Each row is a point on a landscape with many valleys, with its height.
From any point a ball rolls to the lowest of the 2 points nearest to it. It stops when none of these is lower. Distance is the straight distance between rows; heights are no part of it.
Gomap h=4.52: [154 193 100 178 173 134 151 121 141  46 128 137 142 145 123 130  97 156
 176 139 129 164 145 160]
Dabon h=4.67: [146 174 113 139 151 146  92  78  51 132 124 111 161 175  97 175 129 126
  94 176 110  85  69 187]
Voti h=6.74: [153 121 152 134 118 138  96 164 143 143 127 119 115  85 104 145 173  74
 113  82 166 145 114  66]
gasuk h=2.21: [124  87 161 112  83  80 146 149 184 129 118 140 149 113 147 103 120 118
 121 108 138 123 158 123]
zosa h=3.67: [148  85 175 114 107 149 114 135 170 178 109 153 143 105 121 157 173 123
 113 129 139 111 108  86]
mura h=3.41: [150 161 116 120 118 154 118 109  89 159  86 169  93 125 154 132 113 139
 157 185 121  88 125 147]
vap h=3.05: [139 127  79 125 152 133 163  82 129 162 132 130  88 139 154 121  88 163
 132 183 122 158 117  91]
Puvir h=4.25: [143 109 191 148  99 110 114 166 163 161 143 117  93  70 146 136 129  94
  78  68 106 100 146  82]
feka h=6.81: [120 184 121 130 137 135 110 141  80 101 143 160 152 150  89 129 163 125
 131 126 174 158 124 185]
Gake h=5.44: [173 149 112 115 113 137 115 128  73 123  68 146 155 125 100 159 156 118
 142 189 136  92  83 127]
das h=7.09: [100 160 110 135 158 127 122 170 100  80 151 139 148 126 101 118 150 117
 154  94 171 188 154 147]
kadiv h=3.06: [150 162  61 137 165 120 141  65 134 130 136  75 104 156 154 124  70 136
 103 160 111 199 106 125]
neb h=2.75: [ 88  76 134 109 107 143 124 143 148 169 151  94  91 130 160 111 143 132
 141  81 115  98 152 110]
rinag h=6.07: [110 139 163 140 129 160  96 161 185 138 151 117 155  77  90 160 150  75
 109  57 110 135 138  87]
teki h=5.43: [145 217 118 161 141 122 120 107  84  75 118 124 171 160 115 135 131 111
 111 118 128 131 133 209]
Felod h=3.11: [159  90 163 112 123 162 109 118 107 164 103 176  91  95 140 137 147 119
 153 161 138 103 107 113]
lufal h=3.82: [152 149 157 110 126 139  98 113  83 151  69 161  79 102 124 140 138 122
 177 223 104  75 108 120]
Zufe h=3.54: [100  88 139 108 147 108 139 104 166 192 144  99  79 131 154  89  99 133
 145 130 110 117 170  73]
Gitu h=3.58: [ 72 140  89 105 146 126 142 109 160 187 183  85 119 161 115 116  97 171
 132 145 122 174 141  94]
sati h=2.69: [ 94 141  67 107 157 139 137  69 109 162 186 126 121 148 103 134  86 140
 126 166 124 140 105 118]
sanin h=3.12: [133  95 123  94 103 153 126 121 128 156 137 143  76 125 159 108 146 150
 148 106 123  96 132 124]
bal h=4.31: [158 147  91 123 112 122 141  91  84 110 118 135 134 150 137 116 123 123
 134 123 134  80 131 164]
migab h=2.72: [158  86 179 126 129 171  96 124 109 166 123 146  60  74 149 147 152  93
 117 127 108  97 105  85]
Refev h=5.13: [ 98 129 118 124 164 109 148 151 174  51 194 108 187 159 111 112 112 166
 148 107 122 182 149 129]
kato h=4.68: [ 98  68 114  99  88  87 147 134 144 124 132  85 111 164 201  90  90 153
 122 168 113 125 129 121]
topo h=6.91: [151 124 185 164 115 115 119 179 199 125 131 103  99  80 110 137 149  91
  99  73 146 168 130  65]
Gub h=6.39: [163 199 165 149 122 156 110 138  82 117  90 135 164 124  91 153 189 138
 180 175 115  84 117 139]
zar h=4.90: [112 225 137 157 143 142 115 116  67 102 111 158 182 149  86 151 152 113
 107 148 100 103 106 206]
goto h=2.77: [119 107 143 122  83 108 149 145 209 103 151 128 181 124 111 120 136 133
 136  86 135 130 146 129]
medok h=4.05: [171 155 164 160 117 158 128 138 112 115  99 177  92  92 138 124 177 132
 173 128 129 107 141 143]
mapi h=5.93: [ 54 111  76 111 107  83 129 107 152 138 166  61 141 184 130 130  70 128
  86 140 124 126 115 152]
kegi h=3.30: [120 101 165 137  91 134 126 152 205 171 130 123 164 116  92 149 158 127
 123  91 140 106 139 114]
vana h=4.26: [187 134 110 137 140 112 142  50 102 134  82 126  89 154 148 114  86 127
 109 180 117  95  94 143]
lukat h=3.51: [123 123  63 125 150 101 119  70 122 119 145  55 103 186 157 130  82 127
  84 137 125 147  99 152]
Sotel h=3.94: [111  93 147 101 123 148 118 101 179 199 109 133 139 142 133 131 138 117
 120 137 140 107 137  98]
Goz h=2.45: [141  76 140 116 117 122 159 113  87 147  81 150  82 134 163  91  69 149
 127 153 133 124 119 148]
bunab h=6.69: [ 82 114 138 133 152 117 132 199 189  69 173  84 155 106 123 114 117 137
 167  83  92 170 168  86]
mipe h=4.56: [132 123 120 128 115 108 151 157 147  41 156  95 192 158 161 106 131 147
 132 111 125 171 141 158]
Kare h=4.30: [ 90 191 127 112 142 155 103 116  56 129 113 160 156 147  86 163 182 123
 129 184  86  76  99 175]
mimu h=6.40: [140  99 147 148 145 111 150 185 170  82 151 118 133  86 136 108 121 137
 161  70 113 165 157  83]
ridab h=5.75: [138 111 106  91 129 137 104 127  86 144 108 152 137 110 114 185 173 118
 139 197 127  86  89  95]
geg h=2.97: [128  73 190 118 113 105 154 135 107 113  81 176  97 112 166  81 109 139
 119 130 144 145 149 161]
povu h=2.86: [ 98  57 165 112 135 104 172 107 120 165 101 153  68 126 147  85  75 177
 100 152 121 141 124 116]
papo h=6.36: [ 94 146  97 121 157 146 114  94  59 157 161 146 134 176 116 149 126 136
  93 163 147 119  97 175]
Gisod h=4.53: [140 142 151 123 146 149 110 151 161 108 141 133 131 108 123 116 170 108
 153  75 156 177 159 108]
Vamod h=3.99: [109  80 210 128 107  81 116 157 159 181 109 123  56  86 127 112 119 117
  68  96 116 107 144  87]
Kagu h=4.27: [ 99  85  93 108  85  95 113 127 128 101 140  61 131 172 202 116  81 122
 102 156 122 134 109 161]
Vesi h=2.76: [113 102 112  99  97 101 135 115 144 139 129 123 150 144 155 110 102 106
 121 123 157 112 147 135]
pagud h=3.16: [ 88 122  94  83 131 125 113  96 124 176 163 131 132 143 116 123 110 120
 122 131 144 102 136 110]
Resa h=4.00: [127  67 190 126 136 115 141 125 137 177  78 165 112 107 139 112 134 116
  98 131 155 124 139  96]
Gak h=3.74: [115 164  76 134 173 130 122  51  72 129 149 104 109 184  93 141 111 132
  71 145  90 108  66 178]
ker h=7.18: [ 83  92 154 145  93  92 116 206 153 144 166  63 159 118 101 128 137 127
 146  78 125  92 173 126]
Vaf h=3.25: [110 171  68 123 160 169 134  55  90 138 138 126 117 168 112 150 121 152
 116 174  76 104  87 153]
gofil h=6.38: [144 158 123  97 129 159  85 161  92 133 108 153 135 110 102 141 178 110
 138 105 156 138 123 117]
putuk h=6.08: [114 121  83  95 144 157 114 103  81 167 133 132 148 152 101 165 137 139
 118 179 134 108  81 112]
rok h=6.37: [ 98 117 103 110 126 155 107 138  98 165 146 161 172 115 103 174 155 117
 109 132 147 103 108 113]
Toko h=5.65: [ 68  97 103 119  79  72 138 144 177 149 126  58 155 182 140 125 105 139
 101 150 131 104 141 135]
sop h=5.71: [144 199 133 145 190 179 109 151 113  75 149 153 133  99  51 161 182 150
 170 119  88 136 111 111]
Labep h=6.59: [ 95 144 119 131 145 118 114 130  65 132 169 160 163 162 117 140 132 119
  95 129 179 144 125 188]
mep h=3.60: [125  96 105 137  84 100 123 131 132  71 111  91 155 146 197 123  94  92
 108 131 148 154 117 183]
pata h=3.76: [122 167  92 103 128 165 112  71  92 131 115 151 131 150 113 163 150 130
 134 192  88  69  90 161]
Gok h=5.59: [139 150  97 150 162 113 161 125 157  62 181 148 192 135 111 141 113 159
 127 106 136 162 140 134]
gosug h=3.29: [ 97  88 124 123 110 132 140 162 126 116 144 125 133 118 185 107 154 131
 147  85 114 110 172 134]
piru h=7.40: [ 91  98 144 137 103  97 137 191 137 111 190  87 199 139 117 121 136 152
 140  94 148 133 160 139]
luko h=4.15: [166 121 146 133 138 123 156 146 155  84 100 152 145 112 134  99 126 122
 159 107 155 178 150 121]
bafid h=4.87: [ 56 111 118  98 110 108 128 145 129 140 154 104 165 172  98 111 151 117
 104  89 155 127 138 150]
fitoz h=5.16: [107  93 115 123 101  71 171  98 195 163 145  95 106 149 151 107  42 167
 110 176 100 137 125 109]
rabub h=5.17: [ 37 114 114 108 111 107 115 148 161 190 157  87 127 163  85 134 128 140
 112 110 135 101 145 126]
zake h=6.56: [154 162 144 122 152 157  74 164 111 115 138 137 128  79  95 163 188  78
 123 103 140 153 119  81]
Midez h=3.59: [147  92 164 137 113  92 171 160 138  65  92 155 145 112 169  86  99 129
 133 127 136 176 148 149]
topom h=4.89: [155 118 144 117 110 141 120 170 121 130  98 179 103  66 148 127 144 121
 124  84 118 127 136 109]
lol h=6.84: [100  95 145 139 103 110 100 158 166 202 133 129 103  84 129 154 112 101
 117 118 150  95 151  84]
Rasu h=4.29: [151  94 147 125 127 122 150 128 126 150  86 148 128 146 166 106 152 138
 115 122 159 129 146 118]
Naza h=2.27: [125  87 152 138 113 172 103 143 119 169 145 104  76  99 142 136 149  93
 126  75 133 107 123  94]
soz h=5.25: [153 170 117 138 161 156 135 131 118  79 163 168 164 107  84 137 169 146
 156  94 116 130 140 129]
mopav h=4.96: [132  96  85 106 104  90 153  88 150 116 148  87  85 160 187 102  65 165
 106 164 101 140 103 131]
kivov h=2.93: [146  91 127 124 138 140 144  95  97 171 106 175  70 109 148 122  93 144
 147 187 133 107 112 113]
lamak h=4.41: [174 162 151 179 156 153 141 140 141  70 123 163  87  80 114 116 152 136
 201 114 120 143 147 118]
daned h=4.24: [145 169 100 163 147 118 106  76  56 109 131  94 137 180 112 147 123 120
  82 122 129  92  93 206]
tulav h=2.68: [167 138 109 162 109 119 133 104 130  65 105 130 155 133 151 136 102  90
 130 131 164 155 115 186]
Zur h=1.72: [177 153 131 162 102 135 136  93 106  97  57 126 116 152 148 117 115 101
 141 149 149 116 108 194]
Deben h=5.57: [170 115 184 148 165 141 129 155 184 118 135 158 134  63 111 136 117 119
 134  92 115 168 139  66]
lop h=4.57: [125 116 145 125 111 113 112 182 150 128 136 139 113  70 161 126 140  99
 115  65 126 134 165  91]
simi h=4.21: [125 125 150  95 124 148  98 117 154 153 134 147 145 133 137 121 170 101
 136 109 167 134 155 125]
famez h=6.62: [121  96 109 122 126 128 114 134 118 178 117 166 140  90 137 159 128 102
 116 142 150  95 131  81]
situ h=7.08: [129  89 210 137  99  78 129 189 180 120 114 129  87  76 130 101 137 114
 103  83 142 164 148  92]
Fifi h=2.74: [154 207 137 182  98 146 134 124 107  96  83 125 137 152 117 121 145 127
 173 147 153 115 125 183]
dasaf h=6.09: [145 206 136 128 140 163  97 163  78 105 112 155 152 114  70 152 195 141
 160 130 122 123 117 136]
ranap h=3.71: [167 183 132 172 142 166 148 128 136  75 100 158 142 120 111 126 140 142
 192 136 130 146 138 156]
kepe h=4.20: [112 106  99  93 123 154 138  88 156 177 101 112 135 179 149 124 103 140
 107 140 134 131 111 121]
Novu h=5.41: [ 71 105 137 111  92  87 122 160 200 178 118  63 130 169 109 126 123 145
 134 136 110  80 178 142]
Lenu h=6.97: [ 87 122 169 162 113 106 109 216 193 107 175  60 144  98 106 135 135 115
 148  73 106 141 180 114]
keru h=3.75: [ 98  68 177 110 127  83 141 126 163 193  97 130  88 116 139  95  94 122
 110 131 127 109 159  92]
zemil h=2.64: [152 181  69 137 161 154 137  67 104 147 114 111  91 157 143 132  86 150
 135 194 106 165 102 133]
Pov h=4.51: [ 97 112  93  98 120 148 143  99 115 138 126 107 151 191 134 117 144 134
 106 104 140 118 115 160]
beb h=3.43: [154 133  96  98 160 154 137 103 105 171 126 146  89 102 120 139 114 165
 156 202  90 139 100  67]
Medu h=3.52: [164 129 185 155 129 120 148 138  96 111  68 191  90 100 147  99 143 140
 140 141 144 130 148 155]
nesep h=3.35: [115 119 116 119 148 109 165  94 176 188 150 106  92 131 128  98  94 153
 147 162 124 172 150  65]
pato h=6.06: [165 145 133 153 162 153 121 180 137  83 154 119  94  80 114 132 134 135
 153  56 110 167 133  78]
meb h=4.77: [160 162 110 144 134 138 137 111  90  96 122 161 172 119 101 138 162 111
 146 128 141  99 131 145]
Gubu h=5.07: [172 185 100 155 112 135 113 105  71 123  84 122 155 149 118 165 124 130
 110 166 128  82  86 169]
Fonif h=3.92: [152 116  82 125 128 115 136  76 102 135 124 102 123 168 164 122  86 125
 105 139 139 110 113 156]
fon h=2.13: [131 189  65 123 158 158 146  73 102 139 176 121 117 136 104 130 105 158
 143 184 101 188 101 123]
sig h=2.54: [176 105 147 146  97  97 162 113 108  76  63 132 111 143 173  96 102 121
 112 135 136 133 113 188]
Fasop h=5.23: [182 137 159 140 144 146 133 165 139 102  98 196 123  61 116 136 140 137
 144 116 115 158 124  97]
Valil h=5.90: [110 165  99 132 139  99 142 132  80  57 147 127 178 163 128 109 133 114
 102  94 125 142 141 196]
Pese h=5.84: [140 143 159 152 161 173 105 153 200 113 174 120 128  76  93 166 134 106
 124  73 106 170 120  65]
faf h=3.91: [120  88 119 116  90 105 152 147 126  79 139 105 164 152 199  99 134 142
 126 120 113 116 149 154]
bive h=5.69: [123 142 121 140 183 149 129 156 141  89 188 134 149 105  71 138 141 147
 148  58 119 158 137  92]

For each start below, name the point where the ball stops.
feka -> Vaf
Novu -> gasuk
famez -> Vaf
rinag -> nesep
mimu -> fon
sop -> fon

Call two points neighbours if one is among the 2 nearest of the other. Go from one point of each pair to the other, from neighbour to neighbour, staying as low as possible. Name the highest point that can't be avoided.
Goz / fon -> beb
fon / gasuk -> pagud
Goz / Naza -> Felod
